A landscape with many valleys, sampled at points; each row gives a point and its height.
From any point a ball rolls to the lowest of the 6 points nearest to it. It stops when none of these is lower. Distance is the straight distance between rows; heights are no part of it.
K335 h=20.8: [-58  -7  19  11   6   4   9  24   5   9  12 -22   3 -17 -35   7 -14  -7
  -2  -1 -16  19   7]
K97 h=41.4: [ 30  31   7  22  22  -2   0  -5 -16  -2  29   8   2  -9 -35  -8 -12 -10
  48  -2  -3  21   1]
K903 h=26.7: [ 24   3  15  26  55  -1 -14 -17 -31  20  29  17  -1 -15 -24   0   0  -8
  51  -2 -16  22  -9]
K946 h=45.7: [ -5  18  -1  -3 -15 -12  -9   7   0 -33   9 -14  23  29  12 -28  -3 -18
   8 -20   5   0   7]
K772 h=49.6: [ -1  12   4   0  -9  -1   4  -2   6   5  -2  -4 -10 -17 -15   9  -9  11
   4  10  -9  10  -5]
K272 h=30.2: [-20 -41 -12 -20  36  13 -14 -11   6  16 -12   9 -23 -13  27  39  23  27
 -20  28  -5 -20 -36]
K750 h=34.9: [-32  16  28  21  24  -4  17  15  -6  -8  20 -15   9  -5 -41  -2 -21 -30
  37  -9  -6  49  -1]
K705 h=48.2: [ 14  -6 -16 -32 -34   4   6  24   9   4 -31   2   8  18  17  -6  10   7
 -52  -7  33 -18  28]
K77 h=47.5: [ 38  32   4  10 -21  -9   9  -7   3  -9   2   6  -5  -1 -12   7 -24  12
   2   0  -2  -9   9]
K913 h=52.2: [ 32  31   7 -10 -27 -11  -2   7  -6 -45  23 -12   9  15  -6 -24  -8 -37
  37  -5  13   9   2]
K202 h=41.3: [-13 -15 -16 -29 -48  23   9  46   8 -10 -12  -4  -5   8  26   6  18 -10
 -34  13  42   0  29]
K944 h=20.7: [ 20   6 -14 -37 -41  13  -7  15  -3  -9   0   6  -1   9  18   3  18 -10
 -23  22  29  -3   9]
K574 h=51.5: [  1 -17   2 -16 -14   9  -5   5   9  17  -6  -1 -18 -25  -8  22   5  14
 -28  19  -2  -2  -5]
K435 h=27.1: [-41  -2  14  18  39   2  18 -14 -11   0   8  -2  14  -2 -14  -2  -4 -26
  40  -9  -7  16  -9]
K316 h=50.6: [-71 -37  -1  -6  19  10  -1  13  -7  14   8  -7 -13 -34  18  21  17 -10
 -23  17 -14 -14   5]
K717 h=40.7: [-72 -24   2  -2  10  10   5  30   0  13  14 -23  -3 -27  -5  18   0 -11
 -12   4 -15   0  19]
K938 h=45.4: [ 25   4  -3 -10  -4  -2  -6 -13  -1   5  -6   7  -6 -13   3  12   2   9
  -8  15 -12  -8  -8]
K177 h=41.5: [  5 -19  -6 -16  10  14  -4  -7  -1   9  -3  10 -22 -21   6  19   9  12
   9  27 -11  -3 -20]
K170 h=61.3: [ 36  29  -3 -14 -42 -23   6  23  10 -29   1  -7  13  17 -13 -12 -24  -2
 -14 -19  -6 -19  31]
K710 h=33.1: [ -6   5  15  10  27  -2   3   8   2   3  11   0  -5 -17 -33  13 -10  -5
  36  12 -11  26 -20]
K358 h=28.5: [-37  19  18  29  20 -12  10   9   8   3   2 -22   3 -13 -38  -1 -24   6
   3 -18 -24  25   6]
K753 h=65.5: [-21   0   1   0  -3 -18  -8 -23  -5 -27  18  -9  21  30  24 -30  -1 -39
  20 -12   8   0  -9]
K426 h=60.3: [-27  -9  -9 -10  -4  -5 -18 -20  -3 -15   7   0  11  30  44 -18  13 -28
 -10  10  17  -6  -1]
K106 h=38.5: [ 19 -13  -7 -14 -13  14  -8  -6  11  24 -26  14 -10 -10  13   7  21  21
 -46   8   0 -20  -1]
K380 h=41.1: [-22 -14  14  -3   4   7  -6  17  12   9   8 -15 -18 -30 -16  21  -1   9
   5  23 -12  17 -15]
K659 h=70.0: [-10 -18 -12  -6 -17   9   2  16  15  18 -33  -8   3   4  23   2  27  15
 -52  -5  28 -11  18]
K221 h=62.3: [-21   2  -2   6   4 -16  -5 -19   5 -16   3 -10  20  35  26 -29  -1  -6
  -6 -28  -7  -9   1]
K397 h=32.2: [ 29   5  -3   8  20   4   5 -28   6  17 -16  14 -11  -3   0   3  -5  35
  -4   0 -11  -9 -14]
K983 h=76.0: [-57 -26 -19   0 -17  15   2  11  -7  11  -5   4   1  -3  54  -7  37 -23
 -29   7  14 -19  28]
K503 h=28.0: [ 18  -6  -1   4  23   9   0  -4  -4   5  10  18 -16 -21 -14  16   2   7
  42  25  -7  15 -17]
K472 h=53.5: [ 39  10 -12 -22 -17 -11  -5 -20   5  -4 -22  16   4  32  35  -9  13  15
 -39  -5   2 -31  -2]
K370 h=32.4: [ -1   3  -2 -29 -31   7 -13  10   2  -4   4   2   2  -2   6   3   7  -8
 -12  20  16   7   1]
K514 h=60.2: [-43  -5  -3   2  10  -1  -1  -8   2   4  -4  -8  12   4  12  -7  -3   1
 -16  -3 -16   5   3]
K578 h=68.9: [ -8   7  -7  -3   1  -7  -8 -19   2  -4 -16   2  14  22  22  -9   4  16
 -17  -8  -1  -6  -5]
K535 h=10.5: [ 47  18  -5  24  27  -6   2 -33 -16   5   3  25  -2   2  -6  -3  -7  15
  23  -8 -14  -8  -4]
K195 h=70.5: [-55   9   8  12  24  -3  13 -15  -4  -2  -2 -11  18   4   2 -13 -10 -14
  -2 -21 -17  -2   0]
K937 h=49.3: [ 15 -19  -8 -14 -26  11   6  15  19  30 -16  -2 -12 -12  -9   8  12  17
 -45   4   3 -11   5]
K751 h=46.4: [ 26   7  13  27  -1  -5  15 -10   0  16   3   5 -26 -21 -38  14 -28  20
   9   9 -19   7  -6]
K209 h=43.0: [-45 -49  -1 -16  35  14 -14   5   4  30  -5   1 -20 -18  28  34  15  25
 -28  11 -20 -17 -19]
K596 h=57.3: [-13  21  15  -2 -11  -5  -5   8  -6 -30  21 -18  14  18  -2 -18 -10 -38
  26 -10  15  18   3]
K984 h=35.9: [ 46  15  -3  10  -3   3   7 -28  -2  -1  -8  21  -5  -1   6  -1 -10  15
 -10   3  -1 -19  -8]
K758 h=47.2: [-35 -15 -11  -8 -34   8   2  29  -2  -6 -10  -5   8   6  33  -8   8 -21
 -26   2  39  -5  30]
K680 h=56.1: [ 26  31  -4  -8 -25 -14   2  -1   3 -34  11   1   4  16   4 -20 -13 -11
   9 -21  -6 -11   9]
K34 h=53.9: [-44  -3  11   7   4   8  -5  10  11  13 -10 -18   7  -8 -18   0 -12   9
 -18 -12 -12   9  11]
K210 h=46.2: [ -9 -32   2 -22 -27  23  -8  30   8   6  -3 -11 -17 -23   0  20  15   1
 -24  24  18   4   4]
K395 h=23.9: [ -2  -7   5  15  32   6   6  -9   8  16 -11  12 -15 -19 -13  14  -4  33
  16   7 -25   3 -20]
K200 h=28.6: [-18  18  15  31  44 -14  11 -15   6  -1  -9  -1  13  11 -14 -14 -16   5
  17 -35 -11   3  -7]
K697 h=26.8: [ 10   1   7  20  30  -4   5  -6  -4  14   0   9 -17 -17 -31   6  -4  16
  29   9 -17  20 -14]
K408 h=42.7: [ 59  29   0  -2 -29 -10   7  -8  -2  -7  -6  20   0  17   7   6 -19   0
 -18  -9   8 -26   7]
K238 h=52.9: [ 25  13  -4  -9 -42   6   4  13   7   8  -1   1  -6  -5  -8   8  -7   2
 -32  12   2 -16   6]
K554 h=37.2: [-28  -7   7   7  29  11   1  -8  -6   2  -1   0  -2  -5  -1   6  -5  -2
  12   6  -8  13 -16]
K766 h=50.5: [ 16  24  -4 -11 -33 -20  -5  18  13 -34  -1 -14  20  26  -5 -35  -7  -8
   1 -34  -7  -4  33]
K519 h=32.5: [-23   6  20  33  46 -10   9 -25 -20   9   2  -2  20  16 -15 -21   1 -15
  38 -32 -10  15 -13]
K291 h=32.6: [ 62  23  -4  21  12 -29   6 -24 -16 -20  10  14   4  26  -4 -26 -18  -1
  31 -28   0 -11  12]
K256 h=23.7: [  4   0  11  23  50  -4  -2 -12 -16  12  12  11   4 -12 -26   6   5   1
  46   8 -15  22 -11]
K51 h=30.4: [-17 -10   7  13  10   1   4   3  11  12   2  -7 -13 -21 -30   9  -9  27
   1  -3 -27  13 -13]
K762 h=39.9: [-43 -34  -3 -11  25  12  -6  -9   3  13 -13   2 -11 -16  26  29   9  11
 -14  19 -12 -14 -25]
K912 h=60.4: [ 29 -12   3 -27 -45  18  -1  10  -1   3   5   8 -21 -17  -5  29  -1 -11
 -21  36  15 -17   0]
K66 h=35.8: [ 43  12  -6  28  24 -23 -18 -26 -24  -4  25  12  14  18   1 -21  10 -12
  45 -10  10   2 -14]
K489 h=50.3: [-15 -23 -12 -22  -9  18 -11  18   5  16  -8   3  -9 -14  15  19  19   5
 -32  23  12  -3  -2]
K884 h=86.9: [-32 -23  -6   1 -15  13   7   9  12  23 -31  -7   3  -3  11   3  14  18
 -43 -12  14  -6  19]
K169 h=21.2: [-15 -23  -5 -11  28   3  -4   2  12  23  -8  -2 -22 -23   9  32  10  38
 -14  20 -20  -2 -28]
K627 h=50.7: [ 31   4   1  10 -11   6   9  -7  -4   0   6  13 -23 -20 -20  17 -11  13
  15  23 -16  -2 -16]
K871 h=59.2: [-68 -14  -6   7  25  -2   9 -19  -7   8  -2  -7  14  -7  24 -17  12 -12
 -18  -8 -19 -10  15]
K902 h=48.3: [  0   4  -2  30  25 -25  -1 -20  -8 -14  10   0  23  28   6 -33   2 -26
  37 -28  -4   7  -8]
K781 h=71.8: [-37 -19  -3   4 -29  14   9  37  20  14 -19 -22  -2 -10  -2   0   1  12
 -30 -11  20   3  24]
K94 h=23.3: [ 17  -3  -3  31  55  -2  -1 -21 -13  25  -6  20  -4 -12 -22   1  -1  30
  32 -10 -22  13  -9]
K100 h=26.1: [ 17  14   4  24  33  -5   6 -21  -7   1   7   7   4   2 -18 -17  -2   0
  41   0  -2  16  -3]
K957 h=54.7: [ 74  17   2  17 -25  -1   6  -2 -19 -21  22  26 -12  19  -6   4 -42 -12
  35  -5  22  -4   6]
K319 h=31.3: [-12   2  15  19  32  -7   0 -18 -11  -1  10   6  16  11  -2  -8   6 -32
  42  -6   7  12 -15]
K414 h=60.8: [ 39  38  -1  -6 -29 -20  -2  11  -1 -54  10  -7   8  18  -8 -28 -17 -24
  22 -29  -3  -4  17]
K214 h=42.6: [ 36  -8 -27 -20 -14   7   4 -13   0  24 -32  26  -3  21  27   6  23  16
 -70   9  18 -40  -1]
K529 h=17.7: [ 37   8  -6  21  28   6  -7 -22 -20   9   7  28   2  -2  -3  -2   9   0
  38  13  -5   6 -10]
K161 h=21.5: [ 16 -10 -15 -15   3   8 -12 -29  -1   5 -18  16  -3   7  25   6  12  15
 -18  20   1  -5 -19]
K123 h=46.5: [  0 -17   9  -1   4  -3   1  15  10  27   4  -6 -33 -33 -20  19  -1  31
  -9  21 -26  -5 -25]
K474 h=40.2: [-15  13  -2 -12 -27  -4  -9  24   1 -28  13 -16  19  17   7 -13  -3 -22
   4  -2  18  12  13]
K819 h=41.9: [ 59  23  -4   8  -7 -10   2  -8 -20 -22  18  13   9  12  -4 -14 -13 -20
  42  -4  11  -5   6]
K471 h=33.4: [ 32  27   5  21  21 -21   2 -24  -6 -12  -3   6   9  21   0 -26   0   2
  36 -23  -4  -1  -2]
K211 h=50.1: [ -6 -17 -12 -16 -36  11  -1  34   6   9  -6 -10 -10 -18  -6  14   8  -4
 -23  15  21   7  20]
K610 h=46.3: [  8  24  12  13   8 -29   1  -3   3 -36  11 -15  24  29 -14 -36 -15 -20
  31 -37  -3   8   3]
K24 h=29.8: [ 12 -17 -25 -32 -26  11  -9  -2   2   3 -14  13   0   9  36   3  32  -3
 -41  19  23 -15  -1]
K235 h=41.0: [ 21   3   4  13  18 -22  -9 -21 -17 -13  11   5  17  28   9 -28   7 -21
  41 -16  17   0 -16]
K309 h=35.5: [ -2 -32 -11 -16  21  12  -2 -11  12  35 -35  11 -14  -6  19  10  23  35
 -55   3 -11 -25 -18]
K970 h=33.5: [ -2  26  17  13  21  -6   8  -3  -6 -12  10   0   3   0 -26  -3 -15 -13
  38  -8   3  31  -7]
K982 h=42.0: [ 33  23  -5 -16 -33   2   4  -1   1 -15   3   6   6   4   6   3  -4  -5
 -16   1  10  -8   3]
K396 h=37.3: [ 20  -3 -22 -28 -24  14   2  -1   4  12 -35  13  -5  13  30   6  23   8
 -55   6  20 -30   7]
K151 h=52.8: [-21  10  -1   1  -5   2  -1  -6   9   6 -12 -15  16   8  -2  -5  -7  16
 -21 -14  -3   3   4]
K516 h=42.9: [ 27  38   3   7 -17 -13  10  -5  -1 -17  16  -1  -5   2 -17  -8 -26   1
  18  -3   1   4   7]
K12 h=42.1: [-19 -11 -10 -23 -26  16 -16  12  -6  -9   3   6  10  16  32  -5  18 -17
 -22   7  28  -2  17]
K846 h=44.3: [ 13 -34  -2 -30 -25  20   0  25   8  22   2  -5 -37 -28  -2  31  21   8
 -37  39  -1 -28  -6]
K216 h=23.2: [ 49  30   1  33   9 -11   8 -19 -12 -12  18  13  -3   8 -24  -7 -25   6
  33 -17  -5  -4  12]
K220 h=73.3: [-44 -30  -1  -6 -25  23   7  35  10  10 -18 -18 -16 -22  16  17  12   0
 -32   5  27  -7  29]
K616 h=68.4: [ 51  19   4  -4 -46   5   7   3  -8 -25  19  14  -8   5   5   8 -30 -20
  14  13  16 -10   1]
K199 h=15.0: [-11 -29  -2  -2  42   6  -6 -16   3  18 -20  11 -13 -15  10  21  13  26
   8  13 -19  -7 -36]
K665 h=29.4: [-13  10  11  14  21   4   0  -9   2   1   2   2   1  -5 -14  -7 -10   2
  23  -6 -11  22 -11]
K20 h=30.6: [ 18  12   9  23  30  -4   4  -3 -18  11  24   6 -12 -18 -37   6  -8 -10
  45   6 -14  28  -4]
K651 h=33.7: [  0   5   0  14  33 -11  -3 -26  -9   3  -7   5  10  15   7 -11   3   0
  26  -8  -3   7 -19]
K547 h=30.3: [-11 -16   2   9  48   8   0 -21  -6   7  -1  12  -1   0   1   4   4  -4
  31  11  -7   7 -24]
K147 h=37.1: [ 59  17 -10   5 -10 -18   0 -24 -18 -23  12  13   9  19  19 -22  -2 -15
  33  -3  14 -22  -4]
K153 h=27.3: [-19 -45   2 -16  26   6 -12   6  12  26   6  -6 -34 -30  14  44  21  37
 -16  29 -13 -15 -34]
K953 h=44.8: [-37  22  16   4   2  -2   3  12   2  -1   7 -16  14  -6 -23  -6 -17  -4
   5 -16  -8  22   6]
K145 h=41.2: [ 25  16   0   2  -3 -23  -9 -21   6 -25  -5   1  17  29  19 -32   3  -3
  16 -19   1 -16  -3]
K171 h=38.1: [ 19  29  12  12   2 -16   1   3  -8 -30  21  -2  14  17 -12 -22  -6 -24
  45 -20  13  22   2]
K382 h=54.1: [  7  42  18  20  -5 -23   7  15   3 -35  30 -17  10  10 -31 -22 -33 -10
  28 -34 -10  21  13]
K876 h=42.8: [ -1  24   4  -8 -19  -2  -5  15   2 -21  12 -11  18  -2 -13  -5  -8  -3
  -3  -2   5  13  10]
K205 h=31.9: [  7  13   3   7  16  -1  -3 -11  -5  -5   6   3   7   3  -2  -4   1 -12
  40  18  11  13  -7]
K520 h=49.0: [ 48  18   5   0 -43  -8   8  15   6  -5   4   8  -3  10  -3  12 -32   7
 -34 -15   1 -29   9]
K301 h=35.1: [ 56  14  -4  21  17   0  -8 -22 -34   4  27  22   4  -6 -10  -2 -10 -12
  51   7   6   7  -4]
K954 h=38.6: [ 45  13   3  32   2   3   7 -11 -18   5  15  19 -17  -7 -32  12 -36  10
  30   3  -8   7   3]
K505 h=43.3: [ 30   6  -5   3  -5 -22  -8 -17 -14 -30  18   4  14  20  15 -33   6 -33
  37  -6  24   2 -17]
K389 h=54.8: [ 31  17   2 -15 -24  -4  -5  -8  -2 -23  11   4   1  13  14 -10   2 -15
  19  11  16  -6  -3]
K64 h=18.4: [  8  19   0 -16 -39   4  -6  16   2 -19  19  -8   9   5  -5  -2  -6 -14
  -6   9  13   9  12]
K157 h=26.6: [ 14  32   4  24  17  -6   8 -12   2 -10   4   5   5   9 -23 -12 -15  11
  25 -22 -14  13   2]
K633 h=35.6: [  9   3 -15 -21 -46  11   2  27   3   5  -7  -3   4   4  -3  -2   4  -3
 -27   8  18  -6  20]
K839 h=46.6: [-15 -14  -7 -14 -27  16  -2  13   2  -1 -14   1   9  17  34  -4  22  -6
 -39   2  29  -8  22]
K869 h=10.6: [-14   2 -14 -13 -31   0  -5  19   7 -13  -4 -14  15  16  13 -11  -3  -6
 -14  -7  19  -1  19]
K567 h=48.7: [ 31  16 -14 -16 -25  -8  -8 -19  -5 -17  -2  12  10  20  23 -13   5  -6
   0   5  14 -17  -2]
K995 h=46.0: [-38 -36 -11 -10  12   4  -6   4  11  36 -27 -12  -3 -17   7   9   6  27
 -40  -7 -16 -11  -7]
K996 h=44.5: [-29   5   1  -6 -33   9  -5  35   2 -12  10 -19  12  -3  -5  -2  -1 -22
  -6  -2  27  15  27]
K5 h=42.2: [ -2   1   1  -2   2   5  -4  -8  11   8 -11   2   0 -14  -6   6  -2  26
  -9  -1 -11  10  -3]
K243 h=39.3: [  7  -9  11   8   4  -7   7   0   2  14   6   0 -26 -30 -30  13  -9  23
   9  19 -23   3 -14]
K816 h=20.2: [-26  10  20  32  36  -3  12 -17   6   8  -7  -7   5  -7 -29  -4 -14  -7
  30 -15 -23  23  -7]
K998 h=7.3: [-12   7  -6  -6 -18 -13  -5   6   9 -24   1 -21  27  33  17 -30  -2  -2
 -11 -27  -4  -7  17]
K776 h=59.5: [ -2  -6  -7 -11 -37   5  19  32  21  15 -29 -16  -5  -5  -5  -3  13  14
 -40 -10  26 -12  31]
K229 h=21.7: [ 23 -15 -15 -32  -9  11 -14 -22  -7  -6  -7  26  -5  12  36  10  22  -8
 -13  30  18 -11 -20]
K941 h=61.1: [-23 -26 -27  -9 -23   5   7  24  12  -7 -17   6   8  39  59 -14  30 -11
 -46  -7  27 -21  31]
K134 h=32.0: [ 38  10   6  37  32  -1   0 -15 -25  13  26  14  -6 -16 -39   1 -20   5
  49  -4 -17  15   1]
K512 h=44.7: [-51 -15  -6  -7 -12  19  -4  16  -8  -5   3  -9   4 -17  19  13  12 -23
 -18  10  12   2  22]
K873 h=71.9: [-31 -16 -17  -5 -21   2   4   7   5  -5 -12  -2  17  40  47 -14  23  -2
 -33 -20   8 -21  28]
K320 h=52.1: [  3   1 -11 -16 -18  -2  -9  -7   6 -17  -7  -4  19  34  35 -19  13  -1
 -22  -8   9 -14   7]
K642 h=50.4: [  8  17  -3 -15 -37  -9   2  22   9  -3  -1 -11   9   5 -13  -2  -6  11
 -26 -14  14  -2  20]
K247 h=44.1: [-54 -44   4  -2  -1  17   0  38  10  20   5 -23 -17 -28  -1  26  12   6
 -20  12  -6   0   7]
K340 h=19.6: [  6  23  14  33  49  -9   8 -14 -11  16   9  13  -2  -8 -35  -9  -7  12
  46 -21 -19  26  -1]
K704 h=15.1: [ 11  21  15  41  29 -13  20  -8  -1   6   3  -6  -6 -11 -44  -4 -20  21
  28 -15 -17  28  -1]
K960 h=31.2: [ -5  16  22  25  34  -6  12   2 -11  -2  22   0  -1 -14 -45   1 -10 -12
  55  -4 -10  43  -3]
K338 h=30.1: [-16 -10  15  14  27   2   6   0   8   8   7  -5 -17 -15 -25  13  -8  12
  11  12 -17  18 -21]
K606 h=32.1: [-34 -19  -1 -11 -10  14  -5  29   8  12   2 -17  -9 -19 -12  16   2  -2
 -14  16   6  13   4]
K32 h=43.8: [  5 -30   9 -15 -10   8  -4  22   6  19  13 -12 -43 -30 -13  31   9  12
 -11  37  -9 -10 -20]
K618 h=58.9: [-64 -25  -9   0   1  15   0  12  -2  15  -6   0   8 -12  26  -1  13  -7
 -26   5   1 -13  21]
K898 h=40.9: [ 21  11  -3   9  -9 -43 -10 -15  15 -45  -5 -13  23  38  -2 -49  -3 -29
  26 -45 -12  -7   9]
K559 h=40.1: [ 13 -30 -14 -33 -13  15  -9  -5   8  19 -19  14 -14  -9  21  25  23  11
 -43  27   8 -18 -15]
K303 h=37.5: [-12   6  -2 -10  -7  -1 -13  -9  -6 -17  12  -2  13  22  23 -11   9 -21
  14   1  10   8 -10]
K55 h=20.1: [-23 -20   1  10  33  -1  -1 -14  10  25 -19   0 -10 -20   2  17   4  41
 -15  -4 -32  -4 -24]
K655 h=51.9: [  3 -33  12 -15  -8  16   3  30  16  45   2 -25 -34 -24  -8  23  22  34
 -36  22 -18 -21  -8]
K765 h=46.1: [ -5  -7 -10 -15  -7   9  -8  -6   4   3 -15   0  10  14  23  -1  14   3
 -31  11  10  -9   0]
K562 h=32.3: [-26 -26   3 -13  16   8  -6  10   8  11   2  -8 -10 -17   1  25   6   7
  -5  19 -13   4 -15]
K851 h=40.8: [-32 -26  -2 -21   7  20 -15   3   0  -1  -3   2  -5 -12  19  17   6  -3
 -10  26   2   3  -7]
K630 h=35.0: [-51  -8   3  -6  -1   4  -2  14   0   1   7 -15   6 -19  -7   7  -9 -16
 -10   3  -4  17   3]
K65 h=33.6: [-20  24  15  17  16 -14   9  -2  -1 -18   8 -20  18  13 -20 -19 -27 -10
  20 -28  -4  20   1]
K641 h=31.5: [-11 -11 -15 -33 -36  14  -9  19   1  -9 -12   6   7  10  32  -1  24 -17
 -37  19  41  -8  18]
K966 h=55.9: [ 29  16   8  14  -6  -5   8   4 -10  -6  25   8 -19 -22 -21  10 -14 -15
  40  14  -4  15  -7]
K664 h=49.1: [  6 -19   6  -7 -20  13   4  18  14  34  -4 -15 -24 -23 -17  12   9  29
 -33  10 -20 -13   6]
K681 h=5.9: [-22  -1   0 -17 -16   6  -3  18   7  -6   1  -8   1 -12  -4   9  -3  -7
  -8  16   9  18  -1]
K9 h=49.7: [ 11   5   1  17   0 -29  -3 -10  -5 -28  15  -3  20  30   6 -41  -1 -40
  40 -27  12   7 -10]
K533 h=21.1: [ -5  18  22  22  32  -9   2   1 -14 -11  19  -6  13   7 -23 -14  -8 -40
  52 -13  10  35   1]
K132 h=53.7: [-18  15  -5  -6 -18  -5   3  14   4  -7   2 -10  12   2 -10  -1 -11   4
 -15 -10   1  11  14]
K702 h=27.7: [-22  -2   4  21  36   4   7 -19   3  16 -20   1   6  -5  -3   1  -4  15
   5 -10 -23   6 -17]
K568 h=16.7: [ 39   9  -9   8  14   1  -7 -32 -13   8  -4  18   4   6  14  -3  12   7
  28   7   5  -6 -19]
K494 h=33.0: [-33 -10   6  11  37  11   6 -29 -13   1   0  -2   9  -3   4   0   4 -22
  30   2  -8   6 -22]
K404 h=36.1: [ 46  17  -3  13  -5  -5   6 -17 -11 -16   0  13  -4   8   0   1 -13  -2
  24  -1   4 -12  -3]
K313 h=60.0: [ 15  36   5   0 -15 -23   1   4   7 -31   1 -10  11  23  -5 -26 -12   1
   3 -24 -12  -2  12]
K91 h=28.1: [-31   2  19  16  33   4   2  -7   0   5  -3  -7  10  -7 -21   4 -12  -1
  13 -10 -22  11 -14]
K632 h=36.0: [ 83   9 -10  16   0 -26 -10 -28 -16 -22  12  22   7  29   9 -19 -23  -6
  30 -23   5 -34  12]
K975 h=20.0: [ -3  37  23  25  10 -15  16   1   6  -7   8  -8   2  -2 -44  -8 -27  11
  19 -23 -17  29   5]
K54 h=30.0: [-42  17  22  16  29  -4  15   3   1   1  14  -6   8  -3 -34   0 -17 -21
  24 -15 -15  31  -5]
K577 h=56.0: [ 27  13  -3 -14 -27   8   4  -2  -1   1  -7  10  -4 -11   2  13  -3   4
  -8  17   0 -10  -6]
K709 h=37.6: [ 21  -5   3  -6 -18   4   0   2  10  25 -13   7 -17 -27  -7  16   0  25
 -31   6 -10 -11  -5]
K778 h=30.5: [ 28   7   4  30  48 -14 -11 -24 -22  14   8  13  17   8 -13 -18   5  -5
  44 -20  -6  16  -7]
K212 h=45.0: [-33 -42   0 -16  10  11  -8  31  10  31   1 -18 -23 -26   1  32  18  25
 -20  14  -9  -8  -9]
K43 h=49.9: [-13 -24  14 -19   4   0   3  27   9  24  20 -21 -34 -30 -20  23  11  21
  -7  25 -15  -2 -13]
K257 h=50.0: [  4   4 -15 -18 -31 -12   6  31  13 -26 -18 -10  16  32  19 -17   2  -5
 -30 -23   6 -13  39]
K29 h=67.5: [ 32 -20 -16 -41 -56  25   1  28   1  14  -1  12 -27 -17   0  26  12 -14
 -38  34  22 -19   6]
K501 h=23.6: [ 33  35   6  29   3 -13  18  -7  -6  -3  16   4 -10  -5 -36  -5 -28   6
  27 -13 -12  13   7]
K228 h=50.9: [ 13  26   1  -9 -14  -2   3   2   5 -10  11  -7   0  -3 -15   0 -15  -5
   8  11   0  13  -1]
K456 h=52.0: [ 66  23   3   3 -36  -1   7  -3   1 -18   5  14  -7  20   4  13 -43  -1
  -3  -1  15 -16   7]
K58 h=44.4: [-14  18   7  14  20 -15  -1 -14   3 -17   1 -10  20  27   1 -23 -10  -7
  16 -26 -10   6  -2]
K499 h=36.3: [ 57   8 -12  14   7 -36 -12 -24   2 -35  -2   6   7  26   7 -45  -3 -10
  22 -34  -1 -25   7]
K110 h=34.7: [ -8 -40  -6 -32   7  10 -14  17   5  14  -1  -3 -26 -24  12  31  24  13
 -22  37   1  -9 -23]
K445 h=50.8: [-51 -45  -7 -15   6  16 -12  27  -2   9  -1  -4 -10 -25  20  28  13   3
 -22  17  -4 -10   4]
K369 h=58.8: [ -5 -13 -13 -12 -28  -5  16  27  17  -8 -37 -11   5  21  27 -11  15   8
 -47 -22  38 -21  35]
K241 h=43.7: [ 27  -4 -11 -22 -36   9   7  13   5  11 -17  11  -5  -2   3   9   3  12
 -46   3  15 -26   3]
K125 h=7.2: [  1   0 -13 -11  -2   9  -7 -22  -1 -12  -4  12   3  10  19  -2  14  -5
   6  19   8   4 -17]
K972 h=26.5: [  1  -9   8  20  44   1 -12 -22 -24  10  16  11  14   1  -7  -2   9 -18
  53   4   2  23 -12]
K774 h=9.0: [ -3  12  -3  -6 -18  -3  -1   6   7   3 -14  -5   6   0   3  -4  -4  14
 -25  -9   0  -1  15]
K631 h=45.1: [-46  -6   5   2  25   7  -1 -23 -10  -9   8  -6   8  -1  15  -8   4 -30
  11   9  -4   4  -8]
K698 h=25.7: [-45 -33  -8  -6  48  10   1 -10  -2   0  -2   4 -13 -15  15  25  14   1
  12  13 -17 -13 -25]
K246 h=81.4: [-41  -4  -8  -4  -6  -3   1  -2   4   1  -9  -9  20  21  31 -17   7  -2
 -21 -17   0  -5  17]
K139 h=27.0: [-24   4  30  21  41  -1  11  -4 -23   8  24  -7  22   6 -24  -9  -3 -48
  56 -25  -5  31  -1]
K841 h=54.0: [-55 -14   1  -3  17  11  -2   1   6  13  -6  -7   3 -13  -1  14  -5   5
 -19   1 -15   1  -6]
K185 h=18.6: [-47 -21 -10  -1  19  16  -2 -14  -6  10 -15   5   7  -6  30   4  11   6
 -31   1 -11  -9   9]
K115 h=8.5: [-30  -9  -2 -11  -6  10 -14  -2   3  -3  -6  -3   9   3  14   5   2  -9
 -10  10  10   8   0]
K368 h=29.3: [ -2  -6  -2   2  20   1  -5 -29   2   8 -19  12   3   2   5   3   4  20
  -1   7 -10   5 -21]
K726 h=44.9: [ 25  11  -6  -8 -23  -3   4  -5   5  12 -11  11   1   0   6   3  -3  19
 -39   0   1 -21   8]
K266 h=48.6: [ 17  -4  -8 -26  -7  10 -13  -2   0  -2   3  13 -20 -12   2  21  12   2
  -7  37   4   2 -11]
K544 h=48.8: [ 41  22   0 -10 -17 -17   3  -5  -2 -18  -5  10   9  19  12  -8  -3  12
  -6 -16  -1 -20  12]
K504 h=67.6: [-12   6 -11  -7 -39   0  18  34  16 -10 -19 -24   5  14  -6 -10  -1  10
 -26 -20  22   2  36]
K611 h=49.4: [ 15 -10  -5 -25 -30  21   0   8   4   9 -12   9  -9 -13   7  15  15   2
 -29  22  14 -13   0]
K118 h=27.9: [ 12 -14  -3 -10  13   7  -6 -13  12  22 -24   7 -17 -16   6  13  14  33
 -23  10 -19  -9 -19]
K418 h=55.8: [-40 -39   8   2 -10  17   1  32  19  29 -17 -19 -10 -24  -6  15  11  25
 -25  -3  -2  -3  14]

For each start below, name the point where the ball stops.
K655 | K199
K912 | K199
K489 | K199
K898 | K535
K505 | K535

Call two points neighbours if one is among the 6 nearest of the other. Go from one point of each pair to the other, from neighbour to neighbour, staying as low as possible. Name the highest point that can't be avoided.
K944, K533 | K24
K335, K704 | K358
K64, K535 | K370
K535, K199 | K395
K533, K704 | K435
K681, K125 | K115
K998, K774 | K869
